Points on a hilly landscape, in no order, each with its height.
A climber steps from a point to the highest of its 2 nearest points, and stops where none of them is higher. Distance is the straight distance between rows; heights are no part of it.
q59: [125 122 143 140  83 137 161 148 127 102 141 106 107  82 130 124 168 135
 154 117 128 122 112 147 157 191 117  79 132  96  98 142  89]  (h 559)
q121: [114 132 160 176  79 129 152 153 132  93 131  91 150  87  99 160 160 119
 121  61 144 126 145 143 174 107 115 148 131  76 157 179  98]  (h 574)
q737: [204  87 128 161 157 138 145 165 146 167 116 123 145 126 144 141  89 142
  92 191 130  95 131 138 109 100 144 185 117 118 166 133 170]  (h 466)
q390: [ 98 164 113 151 156 114 109 143 109 144  97 101 134 117  75 132 124 102
  78 110  84 107 145 136 106  87 138 170 151 145 155 195 134]  (h 507)
q304: [178 155 125 128  72 130 152 129 149 126 133 130 165 130 213  90 112 162
 177 135 146 109 128  92  81  97 104 146 120 155  92  75 153]  (h 423)
q821: [175  75 142 162 123 186 145 128 165 134 135 122 118  89 140 117 120 141
 125 157 132 130 172 151 171 144 141 120  95 110 146 114 151]  (h 429)
q565: [ 86 150 127 142 127 115 130  55 104  82 147 172 120 124 108 118 108 120
 135 103 194 171 154 155 160  92 124 103 100 115 163 127 121]  (h 336)
q762: [149 125  95 126 159 189 128 134 141 142 101 174 130 105 134  13 144 153
 164 146 153 121 187 132  87 153 201 139  93 128 135 128 163]  (h 656)
q895: [164  72 100 116  83 120 133 153 107 169 130 174 193 142 168  94 160 162
 142 183 138  96 159 115 134 158 182 152  96 100 146 145 155]  (h 421)
q358: [110  96 130  93 119 184  99 171 143 149 121 129 122 112 137  45 178 106
 140 142  82 113 189 117 123 144 186 116 125 110 112 145 129]  (h 763)
q851: [185 124 129 182 101 132 145 128 164 129 159 117  98  95 150 167  67 110
 126 110 154 140  93 117 158 123  90 117 127 131 119  54 113]  (h 851)
q922: [180 108 110 141 156 163 106 157 174 165 164 105  69 134 187 119  93 121
 110 171 120  92  93 135  94  94 123 159 135 181  95  56 163]  (h 747)
q23: [115 129 155  99  59 116 147 103  92 101 134 155 179 167 143 102 146 150
 171  99 197 156 123 105 160 114 127  97 117  80 138 131 120]  (h 464)
q769: [176 127 127 161 148 151 168 100 165 107 162 169 110 119 129 183  53 116
 130 104 168 153 109 132 148 128  84 122 109 124 129  80 133]  (h 813)
q16: [ 99 168 150 130 148 147 141 135 171 122 110 110 109 150 107 167  86 121
 141  96  91 155  98  90 143  68  25 138 144 111 114 143  91]  (h 580)
q441: [ 82  79 115  73 111 158  95 164 119 169 142 153 127 150 118  59 209 104
 144 134 119 110 177 128 121 169 209 127 110 115 130 153 139]  (h 800)
q350: [105 104 129 139  57 148 111 187 148 180 135 119 141 112 103 101 149  69
 115 106  86 117 193 107 167  95 149 149  99  94 154 149 130]  (h 716)
q869: [114 143 127 124 138 102 133 117 102  88 132 120  94 150 119 123 134 136
 106 141 165  81  97 182 109 152 126 114 154 143  96 115 128]  (h 688)
q170: [101 155  90 144 113 105 123  83 120 108 158 173 124 140 118 111  93 106
 151  88 195 133 140 139 136 107 130 133  95 154 139 108 149]  (h 358)
q505: [139 107  90 150  92 108 132 115 123 166 103 186 196 105 124 103 122 134
 149 131 114 164 181 114 163 158 161 139  89  94 174 163 124]  (h 460)
q169: [140 140 157 116  92  83 148  84  84  84  91  96 149  96 151 110 163 161
 116 177 118 136 121 147 130 189 130  65 146 127 109 126  88]  (h 775)
q510: [105 108 101 109 174 153 131 151 146 155 111 176 103 151 103  76 114 135
  96 218  96  91 157 153 139 114 130 155 109 132 154 164 167]  (h 541)
q41: [121 161 161 128 156 132 118 161 141 119 125  81 131 118 142 202 142 116
 141  43 118 148  93 105 100 131 123 142 150 137 120 109 103]  (h 610)
q668: [140 131 108 128 183 151 102 141 124 169  84 119 152  93 130 139 139 120
 129 136  68 140 157 107  54 146 174 169 146 150 136 184 143]  (h 374)
q695: [169 142 119 141 128 100 158 148 112 115 113 143 149 148 132 101 114 158
 123 159 170  97  90 157 106 164 120 122 145 113 102 133 124]  (h 717)
q90: [ 50 131 150 122 127 155 162 161 154 118 188 132 113 167  80 152 137 104
 141  93 141 125 131 135 177  86  84 144 115  96 144 144 141]  (h 613)
q496: [ 94 154  96 126  75  73 128  87 132 119 128 156 106 138 138 115  84 117
 137 143 116 116  88 114 182 106  32 124 136 150 113 111  96]  (h 734)
q374: [ 98 111 148 109 156 123 145 132  99 110 128 151 146 180  56 120 135 133
 101 125 188 138 135 138 155 117 148 121 124  72 173 157 136]  (h 510)
q25: [173 135 139 150  66  93  97 181 130 146 108  58 169 146 178 104 151 146
 114 131 166  81 125 132  80  56 130 178 152 134 124  91 156]  (h 698)
q451: [170 138 156 151 156 125 128  87 121  83 108  89  96  76 145 144 122 150
  91 167 111 122 125 165 115 154 122  86 148 159 101  94 108]  (h 677)
q636: [ 41 171  97 101 117  65 101 118 122 145 117 130 109 174 104 122 122 113
 119 120  91  89  90 111 137 101  73 145 160 166 115 181 109]  (h 727)
q68: [119 128 133 115 176 149  85 173 131 165 109  94  75 130  80 124 130 101
  75 151  61 122 120 127 112 110 134 121 156 130 118 164  95]  (h 867)
q17: [128 100 103  93 167 122 120  97 133 150 188 190  98 187 134 167  80 121
 116 167 152 140  93 109 156 133 110 121 114 158 132  60 158]  (h 714)
q486: [ 74 102  97 116 127 134 124 157 128 165 142 143 138 146 122 146 156 111
 121 137  66  81 161 123 134 117 147 181 113 154 158 193 167]  (h 492)
q286: [102 122  84 120 129 100 119 137 118 189 114 197 147 119  89  94 122 111
 129 147  79 167 154 116 166 165 150 129 100  96 165 184 105]  (h 482)
q91: [ 87 137  91 151 156 112 121 153 121 158 131 144 101 123  68 136 122  84
  76 137  97  91 158 156 133 106 156 172 112 161 173 177 166]  (h 473)
q14: [114 155 165 110 181 146  83 146 117 121 114  84 123 126  87 199 140 103
 107  60 102 173 122  95 100 120 158 132 148 133 132 132 114]  (h 577)
q912: [144 137 122 116 163 118  83 209 140 184 103  75  95 159 112 118 119 113
  82 136  74 112  70 115  86  90 122 137 168 134 118 140 105]  (h 829)
q198: [168  67 111 125  98 105 110 156 122 184 134 147 174 148 156  96 134 149
  86 239 113  78 143 122 144 124 145 168 120 125 141 130 160]  (h 402)
q73: [141 161 178 117 129 121 153  56 108  67 129 133 109  92 160 136 136 142
 159 103 173 189 124 116 132 148 139  45 123 123 114  70  78]  (h 202)
q750: [162 146 172 163 126 107 129 130 122 104 108  59  91  94 127 190 117 132
  82 136 114 115  94 165 135 137  95  97 163 127 104 111  94]  (h 649)
q132: [112 128 109 146  81  91 113 138  92 110 129 113 144 105  85 101 168  96
 116  84 173 121 148 160 135 162 185 119 131 111 146 155 105]  (h 700)
q407: [136 155 125 123 119 102 120 160 119 139  86  88 143 106 162 112 134 139
 133 137  78 103  99 113  75 138 115 131 159 146  89 155  99]  (h 711)
q110: [120  95  77 142  84 124 109  87 149 169 174 142 113  83 169 145 116 100
 145 135  81 143 146  90 177 137 117 119 101 164 134 104 137]  (h 616)
q720: [114 137 102 133  52 116  91 172 129 175 131 128 161 114  85  60 135  60
 131  79 125 132 176 107 153 119 188 140 117 102 166 138 110]  (h 693)
q729: [165  96 117 151 132 170 142 139 171 155 180 117 106  98 178 166 103 114
 154 110 118 128 108 114 133 145 114 130 116 153 100  72 145]  (h 817)
q302: [157 131 132 144 163 166 172 108 165 124  94 153 143 134 115  79  62 140
 101 194 122 107 168 166 126  60  87 170 115 124 155 145 165]  (h 463)
q395: [151 167 104 129 127 110  99 214 150 170 118  83 101 163 143  95 103 123
 123 115 125 104  53 126  85  86  95 154 159 144  94  83 117]  (h 788)
q58: [108 135 105 109 172 103 148  90 107 118 168 184 138 164 143 208  92 133
 153  91 141 137  86 120 126 147 109 175 123 176 137 134 150]  (h 430)
q517: [126 146 103 110 206 136 123 136 124 162 117 130 149 127 151 179 125 135
 146 114  67 135 103 100  54 148 150 174 146 165 113 186 143]  (h 420)
q330: [114 172 159 138 140 160 176  94 158  88 124 135 122 131 144 174 105 141
 178  77 133 146 131 123 121  92  50 136 123 113 107 146 117]  (h 617)
q7: [191 161 102 151 115  89 184 136 111 122 124 175 135 122 142 101  81 149
 159 144 175 126  73 146 115 206 113 103 131 125 110 101 104]  (h 689)
q974: [147  98 105 143 166 160 166 187 142 155 154 161 146 134 138 147 125 138
 154 117 145  89 122 137 108 154 153 198 106 128 143 169 183]  (h 560)
q204: [115 132 171 105 126 153 138 135 123  95 120 124 161 167  86 104 130 139
 128 112 175 156 135 111 148  92 119 102 123  67 142 136 127]  (h 488)
q942: [168  69 119 135 150 182 124 177 179 171 176 110  92 117 171 143 111 119
 139 132 115 101 114 118 105 134 151 165 123 162 116  89 180]  (h 785)
q411: [144 149 124 154  96  94 129 116  88  93  93  94 144  72 116 104 185 129
 122  92 139 123 143 176  97 191 192  90 144 126 125 150  93]  (h 725)
q906: [117 104 104 111 136 133 148 123 117 138 150 146 116 102 178 158 169 152
 188 124 102 117 117 127  98 225 155 128 132 150  95 144 140]  (h 96)
q735: [158 111 122 124  96 105 118 200 126 137 141 125 158 193 124  93 135 147
  98 161 204  74  88 147 114 105 141 169 141 103 123 105 145]  (h 739)
q516: [127 106 137 129 102 110 118 157 126 152 148 108 154 158 113 152 123 115
  92 118 127 131 114 108 163 114 119 143 127 105 157 126 137]  (h 701)
q427: [145  53 145 112 134 146  97 145 121 146 144  89 112 119 112 157 173  97
  66 159 111 130 155 135 150 149 198 131 126 132 163 126 155]  (h 508)
q853: [128 166 122 109  88  48 110 111  84 111 121 103 113 132 138 130 139 121
 118 120 152 128  64 123 120 174 129  80 162 148  98  72  86]  (h 171)
q398: [131 165 129 129  37 100 152 146 129 113 119 104 164 125 197  93 146 151
 183 102 147  92 103  89 100 135 100 125 133 147  99  99 126]  (h 435)
q825: [ 88 125 128 149 140 144 179  98 125  82 160 167 117  97 107 165 155 142
 189  67 165 151 150 162 155 155 112 129  99  98 133 173 117]  (h 535)
q218: [ 64 155 105 109  64  82 130 109 137 137 136 141 119 175 131 119 110 122
 125 142 106  86 108 111 158  85  29 160 141 151 120 155 128]  (h 765)
q561: [136  63 159  73 145 167  81 119 112 115 147  99 117 122 131 145 186 121
 108 147 118 156 138 116 126 167 194  81 132 137 121  85 129]  (h 480)
q839: [163  40 160 107 121 176 104  89 133 119 141 102 119  86 164 151 187 127
 129 146 111 165 177 121 144 177 185  84 108 130 133 103 140]  (h 459)
q546: [180 136 177 119 189 143 104 142 133 129  83  91 134 172 112 133  96 148
 100 161 135 171 106 103 106  74 111 110 153  99 124  83 127]  (h 820)
q843: [149 140 115 131  76  92 115 169 107 129 130  99 166 159 167  98 165 141
 126 145 166  55 115 141  78 115 143 166 150 151  94 115 146]  (h 715)
q158: [ 87 108 112  94 164 108 102  58 118 133 169 155  95 160 110 155  96 110
  94 173 116 165 132 107 175  96 119 103 105 161 144  77 156]  (h 664)
q177: [101 146 122  87 138 129 106 135 136 130 158 141 119 190 108  98 117 104
 138  88 199 145  94 100 115  97 144 106 126 129 109  76 142]  (h 651)
q637: [101 111 150 163 127 130 164 107 115  88 138 144 128 129  65 141 150 133
 106 127 167 120 189 179 177 100 121 136 106  85 180 181 143]  (h 536)
q462: [ 64 141 147 110 132 127 170  51 102  66 167 167 125 142 148 197 145 146
 185  69 171 131 134 144 142 121 104 154 121 139 123 167 134]  (h 501)
q183: [180 168 102 166 115 105 203 144 133 123 128 159 155  94 170 150  83 149
 184  90 153 126  85 135  98 204  87 141 126 125 123 141 119]  (h 657)
q658: [132 130 120 120 102 163  89 149 132 137 146  99 108  99 148  90 154  92
 150  73 133 128 152 108  85 133 192 111 129 165 109  84 135]  (h 760)
q301: [ 89 127 116 113 145 123 119 139 112 110 163 115  89 157 122 150 156 131
 110 126 150  48  94 174  98 134 142 165 149 181  94 143 165]  (h 650)
q342: [102 168 151 115 131 129  84  53 123 107 108 116 129 138 120 110 103 121
 110 125 122 176 167  96 144  49 104 112 124 141 130  81 129]  (h 299)
q303: [159 113 135 120 147 191 131 122 130  98 114 130 120  79 155  47 172 161
 162 134 146 132 180 150  81 166 201  88 109 148 100 115 148]  (h 695)
q798: [ 88 100 117 100 119 154  93 187 124 156 160 137 107 132  83  96 179  72
 109  95 144 106 164 137 119 151 230 144 116 129 157 142 150]  (h 857)
q419: [149 160 184 141 115 118 143  78 101  69 123 108 138  82 134 173 173 139
 151  28 186 171 133 125 117 139 167  70 132 111 144 101  84]  (h 222)
q394: [ 70 114 102 111 129 135 104 119 130 135 160 145  75  94  94 127 140  92
 144 116  59 199 129  91 184 142 110  74 114 102 127 148  61]  (h 696)
q384: [104 100 131 113 114 156 150 164 127 135 151 133 149 150 132 120 169 136
 143 124 142  81 149 141 125 137 161 166 114 119 130 171 160]  (h 526)
q525: [124 101 143  90  91 144 167 144 128 132 155 135 148 129 196 135 185 183
 207 152 104  91 121 123 119 191 123 124 130 132  75 150 146]  (h 109)
q520: [ 47 141 132  94 152 135 160 141 128 109 156 163 123 192  93 154 124 138
 165 108 137 120  98 128 144 122  67 149 134  98 121 181 134]  (h 643)
q691: [189 116 148 174  64 124 118 134 133 119 129  71 148 133 158 127 130 132
  90 112 183 108 139 142 139  71 131 154 130 130 149  77 154]  (h 674)
q598: [140 162  75 176 120 109 182 145 132 131 137 178 136  81 127 135 110 133
 196  78 141 130 111 155 128 201 109 148 108 113 130 175 102]  (h 628)
q919: [160 106 134 122 165 167 150  71 162 109 187 177  92 146 159 179  71 140
 147 131 175 134 119 133 133 130 116 125 111 151 112  50 165]  (h 769)
q674: [178 133 149 124 154 150 120 132 156 143 113 136 171 159 122 126  58 129
 113 125 148 180 122  71 125  59 112 133 116 110 160  69 150]  (h 748)
q975: [112 145 136 125 171 171  92 150 146 156  97 108  77 114  82  68  94  99
  87 172  50 151 164 112 152  74 102 115 135 132 127 145 107]  (h 830)
q447: [ 91 108  74 155 100  97  86  98 127 150 186 138  82  84 102 136 119  69
  94 132  83 147 151 115 179 122 141 117 109 156 161 109 126]  (h 648)
q753: [107  94 134 126 182 153  97 127 120 131 164 108  86 108 102 185 159  98
  97 103 110 132 143 142 116 156 189 137 130 154 140 139 156]  (h 542)
q933: [159 119 118 102 115  95 117 159  92 145 105 124 180 130 140 114 164 140
 139 127 152 129 103 116  75 191 197 102 140 111 129 139 110]  (h 140)
q913: [146  89 140 110  97  87 117 112  74 112  94 114 164 145 125 123 163 158
  87 211 128 102 123 158 145 178 157  98 143 103 131 142 108]  (h 803)
q456: [117 132  98 129 150  77 133  51  83 114  96 196 120 148 100 101  84 149
 100 211 149 135 128 174 148 149 106 120 126 144 144 149 129]  (h 530)
q195: [ 67 136 146 128 133 148 120 144 134 116 161 131  90 143  62 133 126  91
 106 107 119 134 171 121 160  48 105 135 111 107 157 133 153]  (h 589)
q718: [129 141  98 137  99 101 122 176 122 171 115  89 177 107 178 161 139 127
 139  93  70  83  95 104  79 123 123 195 152 163 117 176 131]  (h 675)
q537: [ 99 121 116 119 176 106 107  92 123 125 130 139  96 150  95 147  96 113
  65 182  99 141 127 143 164 115 107 105 141 136 147 143 129]  (h 621)
q723: [133 146 104  99 129  71  85 104  80 118  96 115 149 140 124 109 145 116
 113 121 158 149  92 126  83 174 192  88 143 140 122  93 105]  (h 155)
q861: [142  88 137  84 102 114 127 163  99 143 114 134 161 124 140 118 196 141
 145 142 124 133 126 136 135 227 187 100 130  88 121 158  92]  (h 131)
q714: [ 91 139 112 104 127 128 111 112 154 129 134 147  82 116 119  80 110 116
 148 157  83 163  93  88 176 154  71  55 126 117  95 111  72]  (h 731)
q738: [146 119 136 120 165 101 151  53  86 108  83 195 167 139 134 129 117 198
 131 212 136 147 139 155 129 166 113 120 130 130 149 164 135]  (h 485)
q533: [ 92  86 125 129  94 141 136 111 144 132 146 140 112 117 119  93 160 147
 132 185  95 104 174 153 195 138 105 113 109 102 111 157 123]  (h 537)
q731: [166 140 108 145  79 158 178 129 158 127 124 174 171 132 184  49  84 151
 187 158 157 105 149 120 113 118  82 151 111 134 107 111 146]  (h 418)
q791: [103  98  85 103 182 130 130 135 131 174 130 209  96 141  66 109 110 128
 125 165 110 167 124 142 172 182 136 102 101  92 141 150 124]  (h 512)
q582: [118 136 124 118 155 142 148 178 148 149 134 116 107 125 130 164 131 121
 164 104  76 123  67 110 118 196 106 119 148 118  93 172  86]  (h 69)
q977: [ 95 130 192  84 149 145 121 113 141 112 116  85 138 181 118 169 136 146
 115 153  92 154 113  89 158  66  75 102 159 105 112 116 118]  (h 521)
q700: [121 106  90 128 153 147 151 136 138 142 119 202 115 138 103  74 120 149
 143 165 151 118 173 164 131 149 163 153  89 118 151 154 168]  (h 597)
q339: [197 154 195 143 178 146 144  97 129  85  83  74 124 102 163 146 107 175
 100 188 108 141 125 136  92 115 101 102 148 137  99  87 110]  (h 709)
q380: [134 153 109 131 159 156 121 129 164 157  92 134 120 116 131  56  63 120
 120 173  55 154 131  93 146  87  69 110 127 123 114 131 105]  (h 796)
q985: [131 187 154 130 149 152 142  90 162  97 107 124 133 135 150 167  89 133
 174  61 139 154 135  92  91  63  86 139 129 136 108  90 132]  (h 652)
q727: [119 128 102 106 129 128 125 140 153 162 125 140 120 144 130  98  96 121
 134 166  73 150 102  79 157 128  86  94 126 126 121 133  92]  (h 762)
q38: [104 139 125 120  33  97 132 118 121 116 134 129 170 138 152  86 151 127
 168  82 172 110 136 108 148 119 119 132 117 118 139 125 122]  (h 447)
q920: [155 140 128 137  74 136  64 137 141 151 104  69 160 101 166  75 142  89
 127 100 113 138 167  90 103  85 162 130 132 168 125  74 136]  (h 735)
q375: [ 74 123 116 120 131 121  90 108 112 115 159 125  96  98  78 158 130  79
 125  83 104 211 140  96 162 118 135  84 128 115 142 113  91]  (h 665)
q515: [159 121 194 147 148 134 137 131 121  93 128  81 123 142 121 202 137 153
  81 131 159 114  86 153 128 136 109 109 153 103 123 113 117]  (h 629)
q192: [ 92 111 132 178  98 121 159 109 118  76 170 131 124  96  75 165 151 126
 131  77 171 136 154 176 192 121 114 136 111  81 162 173 105]  (h 557)
q413: [169 160 169 165 102  93 141 100 112  79 118 105 152 112 121 180 125 145
 114  64 188 158 108 123 151 124 120  93 138 100 151  84  88]  (h 239)
q739: [114 164  84 173  94 102 108 165 109 137 131 145 148 105  70  84 121  77
 108  54 164 131 157 135 133 111 184 148 117 131 172 138 129]  (h 673)
q722: [ 97 141 162 111 215 127  99  78 111  98 107 121 125 152  98 201 131 132
 104 114 123 162 135 108  94  96 148 133 145 144 136 131 136]  (h 531)
q103: [165  97  65 143 119 119 129 121 150 185 150 173 124 106 172 128  79 131
 145 175  71 134 116 112 138 174 121 138 109 172 117 115 140]  (h 583)
q341: [128 125 175 174 146 132 167 124 128  98 110  89 126 127  92 187 114 142
  88 131 134 113 119 175 160  99  81 146 148  87 140 174 125]  (h 607)
q255: [133 115 148 105 136 150 127  97  99  95  84 120 146  97 151  54 205 176
 147 181 130 108 174 177  74 173 188 104 112 140 111 156 147]  (h 732)
q969: [ 94 113 178  84 107 127  94  97 136 108 131  59 104 139 166 181 174 144
 118 148  73 137 111  86 138 100  91  88 156 150  89  88 110]  (h 493)
q602: [195 160 197 158  80 106 122 110 124  95  84  53 167 113 154 160 151 141
  99 102 154 158 129 115 127  86 121 105 150 113 140  69 101]  (h 256)
q208: [136 179 141 124 118  94 129  68 123  91 127 125 103  98 155 161 108 142
 150 117 147 145  91 106 131 160  95  78 137 139  92  61  86]  (h 186)
q717: [ 98 145  90 145 153 122 156 100 139 114 174 182 119 138 131 170  99 110
 144  71 165 108 120 153 109 124 125 193 109 172 137 129 165]  (h 388)
q950: [112 142 129 114 121  97 116 153 116 135 127  99 168 127 150 175 158 115
 154  60 103 131  95  92 108 159 139 153 143 145 129 152 121]  (h 641)
q894: [158 128  83 145  61  94 136 115 101 152 108 161 188 100 169  76 135 145
 163 132 142 112 151 128 115 171 174 139 109 129 144 148 133]  (h 440)
q730: [147 133 183 135 119 135  90  83 130 104 110  86 148 121 130 173 132 123
 102  91 131 183 160 101 140  77 141 100 134 135 141  69 123]  (h 277)
q488: [ 40 104 139 100 134 127 113 107 120  95 178 137  64 157  71 113 151 103
 116 150 133 131 150 154 185  90 117  92 116 116 126 121 133]  (h 563)
q362: [ 82 127  77 140 106  73 109 100 126 149 163 157  89 126 115 153  92  94
 102 137  88 139  92 114 188 136  73 118 125 158 144 129 101]  (h 694)
q573: [140 186 128 150 163 113 150 133 131 117  83  96 122 119 140 154  99 144
 132 109 100  99  93 139  69 124  90 143 162 150  92 154 102]  (h 746)
q470: [122 100 126 154  81 148 147 167 151 132 138 107  83 106 110 109 151 128
 133 158 102  81 132 179 188 167  90 111 134  92  98 157 101]  (h 548)
q433: [108 191 132 156 138 134 108 117 122 105  93 114 115 114  92 111 111 113
 118  94 126 122 175 133  97  49 123 148 141 149 130 134 137]  (h 532)
q436: [161  89 156  98 122 112 105 101  81  93  82 121 169 132 146  71 189 173
  94 225 148 114 162 164 110 165 187 114 132 114 142 141 125]  (h 774)
q446: [113 135  90 102 209 134 126 117 120 162 115 185 133 133 132 140 115 150
 169 130  77 158 106  93  88 174 147 131 122 151 118 169 133]  (h 479)
q910: [142 125 129 149 135 143 147 143 134 104 165 132 119 126 101 141 123 107
 139  72 185 152 103 135 153 157 143  92 121  93 131 113 113]  (h 595)
q320: [164 143 110 133 122 129  95 166 159 169 138  78  90 135 203 128 120 133
 133 144 100  84  87 128  72  84 114 174 156 189  83  75 136]  (h 751)
q196: [115 157 147 157 148 137 127 137 144 127 110 116 131 146  86 146  87 102
  97  81 140 147 168 115 119  29 118 156 120 132 173 124 169]  (h 556)
q423: [139 128  90 152 183  89 116  63 116 121  96 166  99 116 103 125  76 128
  61 205 111 131 127 174 134 132 106 137 136 164 150 136 132]  (h 576)
q405: [101 107 154  95 184 142 139  89 112 119 142 153 146 156 137 198 137 143
 142 121 131 138 119 119 110 142 138 148 126 136 133 151 152]  (h 481)
q277: [ 99 144 105 117 148 109 125 105 110 120 156 158 120 127 108 157 109 112
 146  92 142 182  98 107 147 150 121  98 122 112 129 131  98]  (h 625)
q3: [144 161 173 128  81  86 126  84  79  75  71  53 159  70 138 126 176 136
 115 111 125 144 155 146 105 155 161  76 144 132 118 117  82]  (h 749)
q670: [158 119  91 167 120 139 175 157 139 145 141 171 132 103 151 133 125 156
 157 127 147  87 122 170 113 189 134 179 107 133 126 160 157]  (h 594)
q64: [119 138 109 117  75  83 114 151 135 179 118 117 162 147 146 127 118 111
 124 128  95 122 103  67 159 116  91 140 136 121 136 138 111]  (h 728)
q31: [118 173 134  99 115 107  76 174 122 140 106  89 145 189 114  99 139 118
 131  71 167 153  97  90  91  95 144 124 148 129 117  72 120]  (h 682)
q265: [126 142 137  88 101 108  49 146 128 151  98  79 152 162 142 113 146 106
 120  92 131 174 129  72 103  81 163 113 142 153 136  48 131]  (h 707)
q172: [181 117 176 109 190 153 139 138 148 136  99  93 128 140 157 170  93 160
 110 171  91 155  85 109 108 110  95 112 148 121 112 111 114]  (h 759)
q257: [153 158 124 139 118 113 122 195 135 147 109  93 141 187 115 105 105 130
 109 125 161  98  72 137 113  85 101 150 147 104 120 105 118]  (h 761)
q541: [135 138 134 144 145 154 136 136 161 149 113  91  86  90 136 153 114 124
 127 124  34 131  93 110 126 137  73 109 151 133  96 166  79]  (h 58)
q678: [180 134 133 146 161 101 140 128 119 106  99 119 140 160 127 150  94 166
  80 195 152  84  85 176  95 108  84 157 159 131 116 140 135]  (h 753)
q225: [186 118 157 149 122 157 162 133 126  98 123 121 138  94 133 121 149 144
 146 102 172 144 127 133 122 175 158  72 124  98 132 106 115]  (h 575)
q603: [117 163 167 168 106 137 159 173 130 116 107  81 148 129  87 151 131 121
 122  66 151 102 133 151 142  71  93 174 143  81 144 188 122]  (h 588)
q113: [ 65 170 111 114 167 101 129 126 115 124 127 153 112 183  79 135 101 111
 114 113 126 118  97 136 125  89  80 150 146 143 125 166 128]  (h 684)
q363: [191  64 137 157 145 171 169 156 168 154 133 119 139 112 166 140 102 146
 123 187 104 113 127 138 146 129 104 152 113  99 134 142 149]  (h 445)
q824: [ 82  97 115 103 124 131 130  86 126 119 155 165  94 139 113  83 131 124
 142 187 137 134 155 153 180 129 113 105 109 128 118 122 147]  (h 539)
q442: [103 104 106 123 178 142 159 123 127 134 136 222 104 137  67  98 124 141
 158 130 163 166 148 160 166 172 160 120  76  78 168 152 136]  (h 546)
q89: [ 98 142 170 112 167 137 135 130 146 134 109 117 136 190  97 174  97 140
 104 136 115 155 117 100 147  46  54 137 135 102 139 138 131]  (h 547)
q935: [172  94 137 135 190 165 133 141 152 142 107 125 110 127 114 108  84 139
  77 227 124 102 151 155 124  88 133 164 121 127 165 125 175]  (h 494)
q51: [ 90 124 123 134 186 127 121 114 102 109 142 122  90 112 110 181 164 127
 107 112 128  89 126 175  93 175 166 164 137 178 120 167 152]  (h 593)
q232: [162 121 116 161 102 110 105 135 124 148 135  95 150 109 144 150 126 116
  96 115 144 107 130 126 124 120 147 146 123 136 142 105 148]  (h 676)
q991: [108 114 117 119  92 168 105 177 144 188 105 119 135 105 124  60 157  88
 125 147  49 111 199 108 131 112 153 136 126 111 132 175 114]  (h 740)
q492: [167 164 146 128 198 134 147 123 128 110  92 122 130 150 146 156  95 156
 111 154 146  96 108 154  43  90 105 172 156 150 105 130 148]  (h 809)
q949: [149 131 106 139 135 165 176 126 166 129 110 167 150 149 145  83  77 148
 155 164 143  88 144 148  87  81  82 182 117 134 115 136 173]  (h 438)
q266: [105 109 107 127 111 166 127 162 142 143 189 141 109 108 131 114 167  94
 169  48 148 127 156 126 127 153 200 141 100 141 135 134 156]  (h 801)
q671: [167  56 176 152  97 174 124 114 139 102 141 102 128  76 130 125 175 128
 108 137 132 137 202 139 171 125 169 105 111 102 156 121 139]  (h 437)
q267: [ 52 169 132 119 134 131 110  46 117  77 130 159  95 122  83  87 108 103
 126 121 135 176 183 130 156  50 103  98 109 128 139 112 122]  (h 316)
q455: [105 156 117 126 134 130 160 128 124 119 125 124 107  85 166 153 154 132
 187  94  84 120 101 139  87 197 115 122 146 153  72 161 114]  (h 83)
q973: [157 127  78 137 183 113 138 118 134 155 136 191 105 119 146 136  75 138
 143 157 102 144  91 127 112 194 121 116 129 163 116 130 124]  (h 540)
q970: [165 164 150 136 126 151 123 111 157 126 110 128 170 145 163 143  94 140
 151  75 173 150 145  90 104  51 122 143 119 129 139  71 154]  (h 692)
q224: [139 100 162  81  66 148 162 137 120 111 133 131 164 133 182  73 191 168
 190 151 141 118 131 112 140 180 142  74 116  94  98 119 119]  (h 117)
q150: [165  69 139 101  80 154 126 157 127 133 134 125 149 117 159  73 195 140
 145 149 143 126 141 144 136 203 202  85 116 100 117 111 115]  (h 124)

For each start below, name the point where the climber stops.
q59: q68
q405: q492
q204: q546
q671: q695
q91: q218
q486: q695
q462: q546
q456: q851
q969: q546
q208: q492
q582: q492
q517: q218
q668: q218
